Each row is a point on a tangle of strands that fork, close into loops and nearly touch. The rows are in no order.
Points whose rows are less than 6.62 apart are linked; no others are. Some points are linked to none.
kabu: [-2.46  2.30  0.19 -1.48  0.16  2.10  0.20 -1.32 -2.48 -4.77 -0.57  5.92
  2.62 -1.04 -1.37 -3.27 -0.72  0.54 -3.85  0.16 -0.41  1.84]
Fude: [ 1.56  2.99  3.87  5.07  1.44 -4.99  3.31 -1.19 -3.53 -3.61  2.41  0.31
  1.17 -4.97  2.56 -5.11  4.06 -4.67 -3.24 -1.53 -3.41 -0.13]
let: [-2.31  0.61 -1.26 -2.09  0.99  1.96  0.90 -2.11 -1.20 -4.11 -3.63  5.69
  0.92  1.25 -1.45 -1.00 -4.11  0.76  0.23 -0.01  0.73 -1.74]
detav: [ 3.39 -1.18 -1.86  1.76  3.31 -3.06  4.31 -0.69 -0.82  1.74  3.90  0.46
  0.48 -2.16 -1.69  1.81 -2.43 -6.33  1.14 -1.46  0.74 -0.54]
reli: [ 1.13 -3.06  0.98  2.41 -7.19 -0.13  1.24 -0.41  2.42  4.45  1.33  0.01
 -2.49 -0.28 -4.36  5.31  3.64  3.00  3.32  0.50 -2.56 -0.07]
lem: [ 0.00 -2.56  0.00 -1.93 -5.39  4.03  0.32  2.42 -0.71  1.62 -3.46  0.82
 -1.67  3.25 -3.58  1.76  0.04  2.21  1.41 -0.81 -1.91 -1.95]
vesa: [-1.89  1.43 -4.21 -1.84  3.62  2.02 -3.72  1.66  2.04 -0.65  2.77 -1.47
  2.92  2.43  3.32  4.24 -0.24  0.40  0.02  1.38  4.77  2.74]
nosev: [ 2.09  1.25  4.09  0.34  0.14 -1.97  4.20 -2.41 -2.63 -3.25 -1.97  3.80
  0.08 -1.94 -1.67 -4.48 -0.82 -2.30 -2.64 -1.81 -4.56 -1.30]
menul: [ 3.16 -2.35  0.45 -0.22 -1.92  0.31  3.39 -1.52 -1.07  2.10  1.43  2.31
 -0.62 -0.69 -4.23  1.32  0.91 -3.01 -1.18 -2.07 -5.39 -0.71]
sefem: [ 1.16 -0.62  2.43 -1.11 -4.16 -0.12 -1.75  0.94  0.88  2.13 -0.42 -2.55
 -2.91  1.10 -1.03 -0.68  2.82  3.43  1.09  0.54 -0.32 -0.33]
git: [-0.23  1.70  1.95 -1.53  2.69 -0.62 -0.23 -0.90 -1.52 -2.14 -2.63  0.91
 -0.87 -0.46  0.95 -4.73 -2.84  0.18 -0.72  0.17  2.18 -1.43]
Venuz: [ 1.64  1.60  2.31  2.81  2.13 -1.98  2.07  2.22 -5.05  0.60  1.60 -2.87
 -0.71 -3.77  0.97 -2.81  3.96 -6.23 -5.39 -2.62 -6.04  0.68]
Gapak: [-0.98  0.64 -1.41 -1.36 -1.09  0.70 -2.80 -1.86  1.98 -0.92  1.71  1.23
  1.30  0.94  0.04  0.88  1.67  3.57  0.02  1.29  2.21  2.06]
sal: [ 0.63  0.14 -0.07  2.06  1.96  1.77 -4.07  0.88  1.98  1.24  6.05 -2.83
  5.26 -1.42  2.57  0.76  4.13  0.71 -5.34  0.95  0.90  5.04]
Faz: [ 3.36 -0.35  2.81  3.61 -3.79  0.46 -3.90 -0.68  2.78  5.08  5.45 -1.47
  0.35  0.13 -0.32  2.48  7.24  4.43 -2.22  1.01 -1.32  2.07]
ruk: [ 2.29 -2.61  1.59  0.17 -5.56  0.83  1.59 -0.06  0.46  4.02  0.92  0.05
 -2.79  0.75 -4.52  3.14  2.90  0.98  1.62 -0.81 -4.00 -1.37]
keru: [ 2.81 -1.95  0.17 -2.02  1.30  2.15  3.13  2.33 -2.66  1.84 -2.47  0.51
 -0.37  2.52 -1.70  0.33 -3.57 -4.90 -0.81 -1.88 -1.73 -2.39]
Vin: [ 0.15  0.64  0.32  1.75  4.43 -0.56 -1.01  2.33 -0.91  0.41  3.76 -3.27
  3.88 -3.50  3.01 -1.42  1.45 -4.11 -3.41  0.33  1.94  4.01]
Kene: [-0.94  2.20  1.17  2.98  1.76 -1.26  2.94 -0.55 -3.12 -4.97  2.16  4.06
  4.30 -4.17  0.46 -2.83 -0.01 -3.74 -2.34 -0.24  1.17  1.44]
Nuset: [-0.54  1.47  1.79  2.26  1.44  0.96  4.29  0.72 -4.89 -5.05  0.14  5.24
  4.42 -3.13 -0.57 -2.40 -1.55 -4.79 -2.61 -1.27 -0.92  0.32]
fimuk: [ 0.42 -0.85  0.02 -2.68 -1.23  3.87 -0.78  2.90 -2.27  2.78  0.28 -0.04
 -0.40  0.90 -2.61  1.35  0.28 -1.20 -2.12 -0.43 -0.72  0.17]
tida: [-3.09  0.63 -1.46 -2.25  2.37  1.96 -4.55  3.46  0.43  1.68 -2.51 -4.77
 -0.88  2.89  3.72 -0.51 -1.61  2.18  0.75  1.93  4.22 -0.10]
voran: [-3.46  0.69 -3.07 -1.56  2.27  0.82 -1.39 -0.08 -0.25 -2.20 -5.16  2.73
 -1.06  2.84  1.67 -2.11 -4.75  2.40  2.79  0.61  3.06 -4.50]
feda: [-4.87 -3.53 -3.38  1.83 -6.37 -0.37  2.40  0.62  3.83  0.34 -4.98  0.39
 -2.19  0.61 -1.98  5.09 -3.38  4.25  6.84 -0.99 -0.59 -2.04]
mese: [ 2.47  0.09  0.32  2.15  2.01 -1.29 -0.47  1.39 -1.22  3.70  5.33 -2.67
  1.17 -3.55  0.82 -0.52  4.63 -3.44 -4.12 -1.65 -1.39  2.50]
Midir: [ 0.60  0.52  2.38 -1.66  2.73 -0.48 -2.83  2.13  0.19  2.77 -0.39 -6.23
 -1.33 -0.24  2.57 -2.50 -0.04 -0.35 -1.10  1.37  2.07  0.75]
Redom: [-5.70 -1.83 -5.24  2.51 -4.45 -1.87 -0.16  1.29  4.72 -0.74 -4.56 -0.13
 -1.54  1.00  0.18  4.05 -2.88  5.51  7.43 -0.48  1.40 -1.72]
pumib: [ 4.78  1.02  1.90  1.16  2.49 -5.21  2.00  0.05 -2.48  2.21  2.42 -4.43
 -3.67 -1.46  0.18 -1.38  1.14 -5.17 -1.62 -1.94 -4.08 -1.48]
sasel: [ 2.43 -0.21  3.07 -0.40  2.19 -0.80 -3.18  1.97  0.95  4.62  1.73 -7.48
 -1.15 -0.89  2.12 -1.12  2.65 -0.48 -2.02  0.99  0.47  1.88]
takud: [-1.90  0.76  0.65 -2.15 -2.54  2.50 -3.91  1.00  0.20 -0.32 -1.30 -0.96
 -1.25  2.04  0.13 -1.61  1.58  5.16  0.38  1.42  1.04  0.81]
toz: [-0.32  0.19  1.28 -1.48  0.31 -1.86 -0.18 -2.57  0.57 -1.51 -3.47  1.02
 -2.31  0.00  0.29 -4.07 -2.37  2.11  1.84  0.71  1.85 -2.53]
gomer: [ 2.69 -1.29 -2.22  0.95  2.78  0.04  3.58  2.09 -2.93  2.36  3.23  0.93
  1.54 -1.60 -1.72  1.84 -1.69 -7.09 -1.33 -2.41 -0.25 -0.04]
rino: [ 0.05  0.23  1.85 -2.48 -1.31  0.70 -2.52  0.73  0.04  1.24 -0.55 -2.01
 -1.84  0.93  0.19 -1.99  1.21  2.61 -0.63  0.78  0.93  0.42]
zige: [-3.19  1.49 -3.80 -1.77  2.11  0.92 -4.31  0.41  2.12 -2.35 -1.45 -0.12
  0.14  3.11  3.53  0.29 -1.39  3.54  2.38  1.44  4.30 -0.14]
Doke: [-0.97  1.11 -1.33  0.28  4.48  0.57 -2.40  1.28  0.54 -1.28  3.44 -2.23
  4.58 -1.53  3.42 -0.09  0.14 -2.01 -3.29  1.03  3.61  4.07]
nezek: [ 1.64 -2.32 -1.35 -2.15 -1.40  3.89  1.47  1.51 -1.89  2.12  0.09  2.35
  0.72  1.34 -3.71  2.74 -0.86 -2.67 -0.88 -1.36 -1.36 -0.86]
sarov: [ 2.34 -0.30  1.61  1.26  0.23 -3.77  4.16 -4.72  0.25  0.09  1.61  2.17
 -1.03 -3.12 -2.12 -1.00 -0.14 -2.46 -0.13 -0.88 -3.16 -0.69]
gano: [ 3.08  0.05  3.33  2.22  0.40 -1.35  6.75 -3.08 -3.17 -3.56 -2.28  5.28
  1.72 -2.33 -1.97 -2.23 -2.02 -4.01 -1.24 -2.79 -6.48 -1.02]
Soti: [-0.68  1.85  1.35 -1.32  2.64 -0.04 -1.15  0.48 -1.49 -1.14  0.03 -0.60
  1.02 -1.30  1.50 -3.47 -1.04 -0.98 -2.48  0.70  2.22  1.41]
vunuk: [ 0.13 -3.59  0.88 -1.03 -2.73 -0.28  3.92 -3.00  1.42 -0.17 -5.31  2.21
 -2.57  0.73 -2.32 -0.13 -3.29  1.15  3.68 -0.45 -2.47 -3.37]
sir: [ 3.36 -0.78  0.87  3.11  1.53 -0.17 -2.60  2.07  0.36  5.86  6.26 -4.14
  1.21 -2.54  0.86  1.55  5.87 -1.11 -4.34 -1.01 -1.13  3.41]
Lapat: [ 2.73  1.09  2.13  4.08  1.53 -2.72  4.14  1.54 -5.92 -1.66  1.42 -0.74
 -0.19 -3.07  0.65 -2.28  2.80 -7.10 -4.07 -3.20 -7.32 -1.02]
Zab: [-2.22  2.13 -3.28 -1.78  3.87  1.45 -3.12  0.31  0.99 -2.70  1.55  0.41
  2.93  1.25  3.06  0.98 -1.16  0.45 -1.16  1.50  4.51  2.75]
Fisi: [ 1.92 -0.72  1.51  0.16  0.80  0.34  5.43 -3.00 -1.87 -2.78 -2.44  5.67
  1.56 -1.07 -2.59 -0.92 -3.52 -3.16 -0.55 -1.68 -3.46 -0.98]
Buros: [ 3.19  0.75  2.22  0.30  3.25 -1.37  3.19  2.60 -4.42  0.95 -0.25 -1.97
 -0.97 -1.15  0.04 -1.79 -1.54 -6.93 -2.54 -2.39 -3.05 -1.29]
Sofod: [ 2.56 -1.48  0.66 -0.01  0.16 -0.11  4.32 -1.55 -1.63 -0.20 -0.05  3.49
  0.77 -0.98 -3.07  0.01 -1.60 -4.12 -1.04 -1.93 -3.42 -0.88]
pora: [ 2.48  0.08  2.46  0.20 -1.91 -3.34  0.71 -4.26  1.55  1.40  1.63  0.02
 -2.06 -1.73 -1.62 -1.86  2.62  0.99 -0.58 -0.12 -2.32 -0.42]
tamuk: [-2.44  1.93 -1.45 -1.94  3.41  3.54 -0.01  2.77 -3.53 -1.90 -1.59  2.28
  2.23  0.13  0.35 -0.46 -3.62 -3.32 -2.81 -0.15  2.27  0.91]
Muku: [-3.19  0.44 -1.21 -1.94 -3.74  1.96 -3.40  0.12  0.74 -2.32 -2.75  1.29
 -1.70  2.54 -0.68 -0.77  0.67  6.27  2.11  1.04  0.93 -0.52]
Tized: [ 3.98  1.59  3.56  0.59  0.40 -3.56 -1.16 -0.38 -0.70  3.42  2.62 -4.96
 -2.86 -1.64  0.93 -2.62  4.52 -1.31 -3.34 -0.75 -3.61  0.19]
bikuv: [-2.44  0.85 -2.87 -3.12  1.83  3.64 -1.01  2.10 -1.86 -0.67 -1.40  1.83
  0.82  2.01  0.11  0.91 -3.00 -1.02 -0.98  0.41  2.67 -0.47]
lar: [ 1.19 -0.40  1.39  1.07 -4.59  1.52 -3.03  0.24  1.53  3.39  3.28 -0.52
 -0.24  0.91 -1.38  2.70  5.12  4.07 -0.74  1.61 -0.29  1.56]
befu: [ 1.08 -1.75  1.45 -2.14 -4.49  4.14 -0.81  3.48 -1.88  3.23 -1.11 -0.92
 -2.09  2.29 -3.48  1.83  1.75  0.75 -0.66 -0.51 -2.38 -1.17]
rus: [-3.71  3.40 -0.49 -0.84  4.24  2.50 -1.21  2.27 -3.14 -3.50 -0.31  1.36
  3.43 -1.53  2.12 -2.28 -2.08 -2.30 -3.45  1.11  2.76  3.39]
tal: [ 4.53 -0.51  2.18  0.12 -0.56 -0.43  3.23  0.18 -3.86  0.88 -0.41  0.77
 -1.05 -0.13 -2.18 -1.03  1.23 -4.31 -3.80 -3.66 -8.06 -1.30]
bef: [-2.02  0.43 -5.40 -1.60  1.37  1.20 -2.96  0.79  3.33 -0.63  1.68 -0.22
  1.81  3.35  2.33  5.21 -0.11  1.88  3.08  1.31  4.98  0.97]
fovid: [-2.95  1.56 -1.05 -0.38 -1.31  3.93 -6.83  2.03  3.06 -2.04  0.89 -2.12
  0.88  4.00  3.29  2.55  3.27  7.14  0.49  2.56  1.38  3.40]
dip: [ 1.27 -0.72  0.20 -0.58 -0.26 -3.00 -0.48 -2.51  2.90  0.57  0.10 -1.96
 -1.66 -0.18  0.40 -1.02 -0.73  1.90  3.25  1.05  3.02 -0.94]
luki: [-0.26  0.07 -2.18 -0.22  2.29 -1.64  1.85 -2.97  1.22 -1.18  1.13  2.69
  1.38 -1.20 -0.68  1.45 -3.04 -1.44  1.87  0.67  3.36 -0.07]
Rov: [-1.96 -3.09 -1.27 -1.25 -5.69  2.81  1.31  0.94  0.67 -0.23 -5.79  2.00
 -1.61  2.99 -3.26  1.69 -1.84  3.39  3.75 -1.08 -1.75 -2.75]
peset: [-1.22  0.53 -2.57 -1.32  2.81 -0.39  1.09 -1.16  0.35 -1.54 -2.18  3.12
  0.41  0.69  0.19  0.11 -4.91 -0.59  1.97  0.40  3.92 -2.34]
Vivap: [-2.00  0.21 -4.63 -2.15 -0.33  1.96 -1.26  0.47  1.40  0.17  1.03  1.45
  1.11  2.18 -0.80  4.87 -0.99  0.07  2.01  0.49  3.57  0.11]
zili: [ 2.21 -0.47  1.93  2.53  1.26  1.67 -4.21  1.34  2.02  4.32  5.74 -4.41
  3.06 -1.61  2.06  1.35  5.51  0.91 -5.11  0.54 -0.54  4.42]
zub: [ 2.73 -2.54  0.55  0.43 -3.42 -3.00  2.17 -0.12  1.82  4.13 -0.14 -4.24
 -4.66  0.81 -2.09  1.86  0.28 -0.42  4.80 -0.49 -0.76 -2.86]
bigo: [ 2.10 -1.96 -1.65 -1.10  1.07  2.91  2.35  3.07 -3.37  1.97  1.66  1.17
  1.61 -0.30 -2.68  2.19 -1.28 -5.79 -2.51 -2.43 -1.61  0.12]
ripod: [-0.17  1.71  1.06  3.22  3.04 -2.20  1.16  0.22 -2.18 -3.34  3.66  0.75
  4.43 -4.60  2.92 -3.20  1.45 -3.89 -2.82 -0.01  2.19  2.54]
vuf: [ 3.64 -0.04  2.35  1.95  3.25 -1.31  6.54 -0.33 -3.44 -1.99 -1.74  2.88
  1.36 -0.59 -0.95 -1.12 -4.57 -6.04  0.18 -2.61 -3.23 -2.34]
simot: [ 3.06  1.91  4.16  0.05  1.61 -3.73 -0.54 -0.72 -0.59  1.08  1.09 -4.02
 -1.71 -1.99  2.10 -4.40  2.40 -1.33 -2.76 -0.03 -1.39  0.53]
favad: [ 0.55  0.07 -0.30 -1.23  2.28 -1.99 -1.35 -0.47  1.28  0.41 -1.03 -2.67
 -1.11  0.66  2.40 -2.13 -2.08  0.79  1.78  1.07  4.84 -1.41]
kel: [ 1.07 -0.47  0.48 -2.54  1.84  1.47  0.55  3.29 -1.96  3.31 -1.70 -2.85
 -1.77  1.33  0.02 -0.49 -2.76 -3.36 -0.88 -0.33  1.42 -1.71]
rilur: [-0.80  0.59  1.34  4.48  3.95 -1.05  0.36  2.38 -2.15 -2.21  4.08 -2.12
  5.32 -5.20  4.56 -3.20  2.95 -4.99 -3.72  0.79  1.66  3.96]
saso: [-1.99  0.97  1.22  1.90 -4.81  3.24 -6.54  2.26  2.97 -1.17  1.16 -1.21
  0.25  4.02  1.81  2.52  5.05  9.02  0.13  2.95  0.41  3.33]
Sopu: [-2.33  1.63  1.13 -2.97  2.54  1.91 -2.31  1.29 -2.14 -1.47 -3.98 -0.23
 -1.12  0.84  1.49 -4.87 -2.27  1.62 -1.81  1.05  1.94 -0.44]
gez: [ 2.71 -1.71  2.77  1.85 -4.39 -2.34 -2.31  2.00  2.78  3.90  1.25 -5.79
 -3.05  1.11  0.08  1.42  3.48  3.96  3.38  0.95  0.97  0.01]
zevi: [ 1.61 -0.97  1.33 -0.44 -2.28 -2.81  0.69 -3.86  2.52  1.17  0.28 -0.66
 -2.32 -0.69 -1.42 -0.78  1.24  2.25  2.34  0.68 -0.05 -1.00]
togab: [-4.20  0.70 -4.60 -0.75 -2.62  2.43 -3.91  2.45  2.35 -1.51 -1.44  0.55
 -0.29  4.21  0.70  4.28  0.73  5.27  4.03  0.77  2.54 -0.01]
zagi: [ 1.14  0.63  0.74 -1.20  0.88 -0.64  0.31 -0.64 -0.68  0.29  1.17  0.11
  0.02 -1.06 -0.85 -1.80  0.20 -1.49 -1.52 -0.11  1.08  0.38]
kuno: [-2.40 -1.55 -2.83  0.02 -0.45 -1.92  0.30 -0.07  2.06  0.03 -4.76 -0.23
 -2.13  1.92  1.00 -0.70 -4.33  2.33  5.41  0.25  3.68 -4.80]
ravet: [ 0.24 -0.75 -0.75 -1.72 -1.12  0.76  1.11 -1.47 -0.17  0.07 -0.38  2.09
 -0.29  0.07 -2.49  0.11 -0.78 -0.29  0.08 -0.02  0.22 -0.77]
Pafu: [-0.43  1.30  1.45 -0.35  0.49  1.27  2.22 -0.26 -3.26 -3.59 -0.36  4.62
  2.26 -1.82 -1.38 -3.26 -1.24 -2.35 -3.54 -0.87 -1.02  0.87]
Fiv: [ 1.33  1.89  3.56 -0.70  3.51 -1.80 -0.27  1.55 -2.31  1.44 -0.85 -4.75
 -1.80 -2.10  1.99 -4.36  0.24 -3.36 -3.16  0.08 -0.68  0.59]
deze: [-1.23 -2.50 -0.68  0.27 -5.42  1.36  2.07 -4.60  2.47  1.65  1.39  4.36
 -0.26 -1.67 -4.19  3.93  1.84  2.16  0.67  0.76 -3.36  0.66]
babof: [-1.10  0.50  0.71 -1.87  3.46  1.19 -4.37  2.43  1.24  2.21 -1.09 -6.18
  0.17  1.04  3.82 -1.24 -0.66  0.96 -0.80  2.40  3.69  1.68]
nev: [-1.69 -1.27 -1.69 -1.81 -2.52  1.15  0.89 -2.54  1.29 -0.89 -1.99  3.13
 -0.66  0.60 -2.44  1.65 -1.41  2.07  2.43  0.38  0.31 -1.16]
kibo: [ 2.20 -3.36 -0.58  0.45 -0.62 -3.03  4.57 -3.06  1.97  3.44  0.49 -1.21
 -3.24 -0.72 -2.14  2.62 -2.34 -2.74  4.41 -0.36 -0.98 -2.43]
rugen: [-2.73  0.00 -2.97  0.34 -2.54  0.42 -3.82  0.02  4.31 -1.86  0.16 -0.82
  0.20  2.83  1.54  3.32  1.33  6.39  4.09  1.63  2.85  1.28]
Levik: [-5.33  0.12 -5.53  1.08 -4.05  0.46 -2.57  2.42  3.43 -1.87 -3.53  0.82
 -0.93  3.28  0.42  4.15 -0.95  5.70  6.53 -0.30  1.77 -0.99]
tok: [ 1.84 -0.88  0.76  0.67  1.74 -5.22  1.50 -5.15  3.76 -0.04  0.05 -1.14
 -1.54 -1.68  0.92 -1.31 -1.48  0.95  3.67  1.34  2.67 -1.14]
gorik: [-1.77  1.21 -1.07 -0.81  3.70  2.31 -5.48 -0.23  3.76 -3.27  3.05 -2.43
  4.16  2.06  4.65  0.58  0.92  3.71 -2.57  2.18  2.64  4.33]
Mape: [-3.46 -0.22 -4.70 -1.98 -2.19  2.44 -1.76  1.97  1.21 -0.40 -1.58  1.62
 -0.10  3.56 -0.48  4.33 -1.27  2.24  3.52  0.51  2.54 -1.27]
vebod: [-3.61  3.19 -0.37 -0.71  2.62  2.46 -2.52  1.00 -1.76 -3.70  1.47  1.38
  4.21 -1.46  2.68 -2.61  0.79 -0.10 -4.55  1.26  1.57  4.88]
garo: [ 1.80  0.76  1.79  2.20  3.01 -1.59  0.08  2.78 -3.19  3.31  3.25 -4.51
 -0.30 -3.82  1.10 -1.63  4.24 -5.31 -4.79 -1.66 -3.59  2.01]
vit: [ 2.86 -1.86  0.99  0.67 -2.34 -3.52 -0.19  0.15  2.87  3.37  0.81 -5.67
 -3.22  0.62  0.04  0.82  0.94  1.85  4.50  0.36  1.76 -1.49]
nuta: [-4.71  1.12 -4.08 -2.93  1.31  3.21 -2.73  2.25 -0.75 -1.66 -4.51  1.89
 -0.82  4.05  1.48 -0.01 -3.23  2.41  1.55  0.78  2.87 -2.80]
dez: [ 3.19  0.22  1.90  3.99  2.92 -2.33  6.56 -0.08 -4.28 -2.60  0.68  2.57
  1.72 -2.72 -0.90 -0.79 -2.03 -7.07 -0.30 -2.96 -4.02 -1.44]
nuzil: [ 2.43 -0.62  3.86 -0.05 -3.98 -0.72 -2.75  2.60  0.64  4.57  0.12 -5.49
 -3.92  1.16 -0.15  0.06  4.14  2.86  0.85  0.87 -0.67 -0.62]
zegu: [-0.61 -3.28 -0.99 -0.50 -5.41  2.13  2.46 -1.94  1.60  1.91  0.04  2.86
 -0.84  0.19 -4.78  5.20  0.82  1.75  2.60  0.05 -2.53 -0.32]
Supud: [ 1.08  1.55  2.30  2.10  1.90 -1.46  2.63  1.37 -3.81 -1.68  1.89  0.56
  1.35 -3.84  0.37 -3.31  1.19 -5.14 -3.62 -1.69 -1.81  0.70]
vig: [ 1.10 -1.02  1.88 -1.05 -0.41 -1.58  2.72 -3.46  0.41 -1.21 -3.34  2.30
 -2.37 -0.27 -1.85 -2.34 -2.64  0.34  1.75 -0.29 -1.14 -2.87]
Dete: [-1.95 -1.43  0.38  0.68 -4.74  0.34  2.98 -7.32  2.92  0.91  1.76  5.91
  0.61 -3.36 -3.29  1.96  2.13  2.47 -0.86  0.56 -3.89  1.47]
lufo: [-3.02  2.39 -2.91 -1.97  2.52  1.13 -3.74 -1.41  1.64 -4.22  0.34  1.97
  1.94  1.69  2.85 -0.49 -0.49  3.19 -0.11  1.74  3.23  2.24]
Mula: [ 1.51 -0.57  1.64  1.56  1.42 -5.35  4.43 -6.24  2.04 -0.49  1.57  1.57
 -1.02 -4.12 -1.01 -0.69 -1.55 -1.99  2.09  0.32 -0.68 -0.29]
puf: [-2.10  1.48  0.06 -1.59  0.52  0.59  0.79 -3.42 -1.14 -4.66 -1.76  5.93
  1.40 -0.71 -1.22 -2.63 -2.21  1.47 -0.95  0.56  0.40  0.06]
zeku: [ 3.33 -1.08  1.52  4.79 -4.78 -0.89 -2.20 -3.09  4.64  5.31  5.96 -0.09
  0.51 -0.81 -1.28  3.80  7.08  4.07 -0.75  0.93 -1.41  1.71]
Veka: [ 3.95 -0.87  0.79 -0.08  2.75  0.34  5.29  1.33 -3.56  0.41 -1.78  1.55
  0.56  0.73 -1.39 -0.07 -4.36 -6.49 -0.70 -2.83 -2.62 -2.08]
gake: [-0.73 -0.86 -3.39 -0.32 -1.11  0.36 -2.96 -0.04  3.96 -0.08  2.35 -1.21
  1.33  2.56  1.04  5.28  1.18  3.56  3.51  1.73  4.13  1.39]
tuzu: [-2.64  0.44 -3.38 -2.88  1.05  3.63  0.27  0.10 -1.04 -2.54 -2.68  4.76
  1.19  2.40 -1.28  1.31 -3.68 -0.22 -0.03 -0.11  1.52 -1.25]
giz: [-3.22  3.44 -1.81 -1.38  2.15  1.73 -2.46 -1.25 -0.54 -5.08  1.18  4.04
  3.31 -0.19  1.74 -1.86 -0.18  1.51 -2.81  1.24  2.30  3.26]
zirud: [ 1.61 -0.38  0.86  1.97  3.54 -6.28  4.01 -6.06  3.07 -0.30  1.45  0.57
 -0.56 -3.62  0.66 -0.47 -3.35 -1.85  3.80  0.97  2.42 -0.38]
lorem: [ 2.67 -2.69  1.11 -1.41 -3.45  1.66  2.49 -0.47 -0.64  2.42 -1.48  1.26
 -1.80  1.32 -4.07  1.57  0.14 -0.83  0.46 -1.71 -4.45 -1.97]
Naf: [-4.20  0.37 -4.78 -0.44  1.53 -1.27 -1.72 -0.30  2.00 -1.87 -4.50  1.51
 -0.67  2.74  2.90 -0.10 -4.10  3.18  5.19  1.33  4.39 -4.34]
suvil: [-2.21  2.13 -0.26  0.33 -3.96  2.70 -4.82 -2.81  3.34 -2.14  2.16  2.11
  1.54  2.23  1.24  0.29  4.70  8.33 -1.34  2.54 -0.11  3.32]
fabot: [-3.12 -0.05 -2.13 -2.42  1.25  2.09 -2.47  4.06 -0.39  1.83 -4.30 -2.86
 -1.71  3.64  2.25 -0.51 -2.97  1.21  1.45  1.10  3.95 -2.87]
voli: [ 2.06 -0.40  1.62 -1.85  2.37  1.22  1.99  3.09 -3.61  2.26 -1.43 -1.86
 -1.10  0.45 -0.67 -1.28 -2.32 -5.25 -2.14 -1.68 -1.25 -1.38]
simuz: [-1.14  0.07  0.91  0.91 -6.15  2.11 -4.11  1.14  1.99  0.84  1.32  0.06
 -0.32  2.26 -0.86  2.82  4.58  7.06  0.96  2.20  0.59  2.06]
zar: [ 0.12  1.55  2.84  0.67  3.83 -0.82 -0.31  3.21 -3.28  2.45  0.47 -5.17
  0.21 -3.72  1.51 -3.14  2.05 -5.21 -4.38 -0.34 -2.02  2.36]
Tav: [ 3.85  0.27  2.17  5.54  2.14 -3.09  6.77  0.87 -6.01 -3.38  0.62  1.42
  1.29 -2.27  0.43 -0.82  0.64 -7.90 -1.73 -3.98 -7.65 -1.93]
Likil: [-1.40 -2.98 -0.16  0.04 -6.48  0.78  1.23 -1.12  2.20  1.24 -1.63  1.05
 -2.17  0.76 -3.81  3.45  0.66  3.71  4.00  0.27 -1.43 -1.08]
renur: [-4.35  2.29 -3.18 -1.22  0.12  3.08 -6.61  1.98  2.53 -3.44 -1.37 -0.99
  0.14  4.50  4.40  1.07  1.49  7.17  2.41  1.83  1.78  1.65]
Gen: [-0.64 -0.88 -1.18 -2.58  0.86  1.87 -0.27  3.83 -1.29  2.96 -3.17 -2.58
 -1.76  3.18  0.50 -0.07 -3.35 -1.32  0.99  0.38  2.94 -3.25]
mal: [ 3.19  1.04  3.30  0.24  0.18 -1.48  3.20 -0.77 -3.49 -0.93 -0.38  1.03
 -1.12 -1.59 -1.36 -3.07  0.65 -3.89 -3.73 -2.43 -5.52 -1.12]
fugus: [-3.21 -0.69 -1.84 -2.50 -3.06  2.68 -0.93 -1.31  0.36 -2.61 -3.81  3.80
 -0.94  2.14 -2.03  0.28 -1.07  3.93  1.93  0.20 -0.27 -1.49]
Nerab: [ 3.24  0.54  3.63  0.43  0.02 -1.17 -2.81  0.55  0.85  4.43  3.34 -5.28
 -1.10 -1.38  1.34 -1.26  4.93  0.68 -2.85  0.21 -1.41  1.70]
Litof: [-2.75 -3.88 -1.05 -0.46 -4.67  0.70  2.67 -2.04  2.22 -1.01 -6.03  2.39
 -2.14  0.66 -2.21  1.18 -3.23  3.43  4.86 -0.30 -2.03 -3.02]
begog: [ 1.06  0.70 -0.31  1.28  3.72 -4.23  3.55 -4.02  1.26 -1.52  1.01  2.01
  0.91 -2.49  0.11 -0.42 -3.94 -2.29  2.50  0.38  3.56 -0.75]
mos: [ 4.08  1.56  2.34  2.77  4.26 -4.12  4.28  1.60 -4.94 -0.14  1.12 -2.80
 -1.36 -1.82  0.71 -1.71 -1.61 -8.04 -1.41 -2.52 -3.69 -1.95]
noda: [-1.39  1.34 -1.53 -1.34  3.84 -0.54 -1.01  0.31 -0.12 -1.04 -1.68  0.34
  0.11  1.09  2.14 -1.38 -4.23 -0.38  1.01  1.15  5.21 -1.58]
Fekik: [ 2.89  1.22  2.00  1.54 -0.74 -3.85  2.16 -3.72 -0.57  0.35  2.50  1.14
 -0.82 -3.03 -1.33 -2.77  3.11 -1.85 -2.66 -1.44 -3.88  0.15]
vava: [-4.05  2.27 -3.72 -1.76  3.83  2.81 -6.09  1.04  3.39 -3.76 -0.19 -1.42
  1.59  4.49  5.65  1.17 -0.07  5.08  1.52  1.92  3.39  1.77]
Mok: [-1.36 -2.58  0.81  2.43 -8.63 -0.51  0.65  0.08  3.19  2.23 -0.64  0.00
 -2.51 -0.16 -3.96  4.70  2.49  5.37  4.69  0.75 -1.56  0.33]
Peba: [-3.91 -1.59 -4.48  1.31 -2.35 -2.43 -0.64  0.11  4.16 -0.56 -4.08 -0.92
 -1.52  1.46  1.22  1.45 -2.92  4.31  7.18  0.41  3.45 -2.94]
vek: [-0.84  0.63  0.30  0.80  2.55  2.83 -5.45  0.50  3.34 -0.88  4.65 -3.34
  5.28  0.37  3.85  0.82  2.99  2.57 -5.02  2.01  1.05  5.50]

How many points has the smallest loop of links through each point below? Write none if it is on no loop.
garo -> 21
tok -> 8
Vivap -> 6

A fork is a point with three links, a tip a point with one. Leave the first point through the second and follow the links. Name the first fork or tip that comes.
zeku; Faz -> lufo
Nerab; sasel -> voli
kel; Gen -> garo
Sofod; menul -> Dete
gez; nuzil -> git
tuzu; let -> Doke
Dete; deze -> tal
nev; fugus -> zub

Name the points in between on the shortest way along the links from the first point to the second, in order.
zige; Pafu -> lufo giz vebod rus tamuk bikuv tuzu let puf kabu
Doke; Faz -> Vin rilur ripod Kene Nuset Pafu kabu puf let tuzu bikuv tamuk rus vebod giz lufo zige vava renur fovid saso simuz lar
Veka; sal -> vuf dez Tav Lapat Venuz garo mese sir zili
reli; tal -> ruk lorem menul Sofod Fisi gano nosev mal
vit; lem -> gez nuzil sefem rino takud Muku fugus nev ravet zagi Soti git toz vig vunuk Litof Rov
tida; gorik -> babof Midir sasel Nerab Tized simot Fiv zar garo mese sir zili sal vek
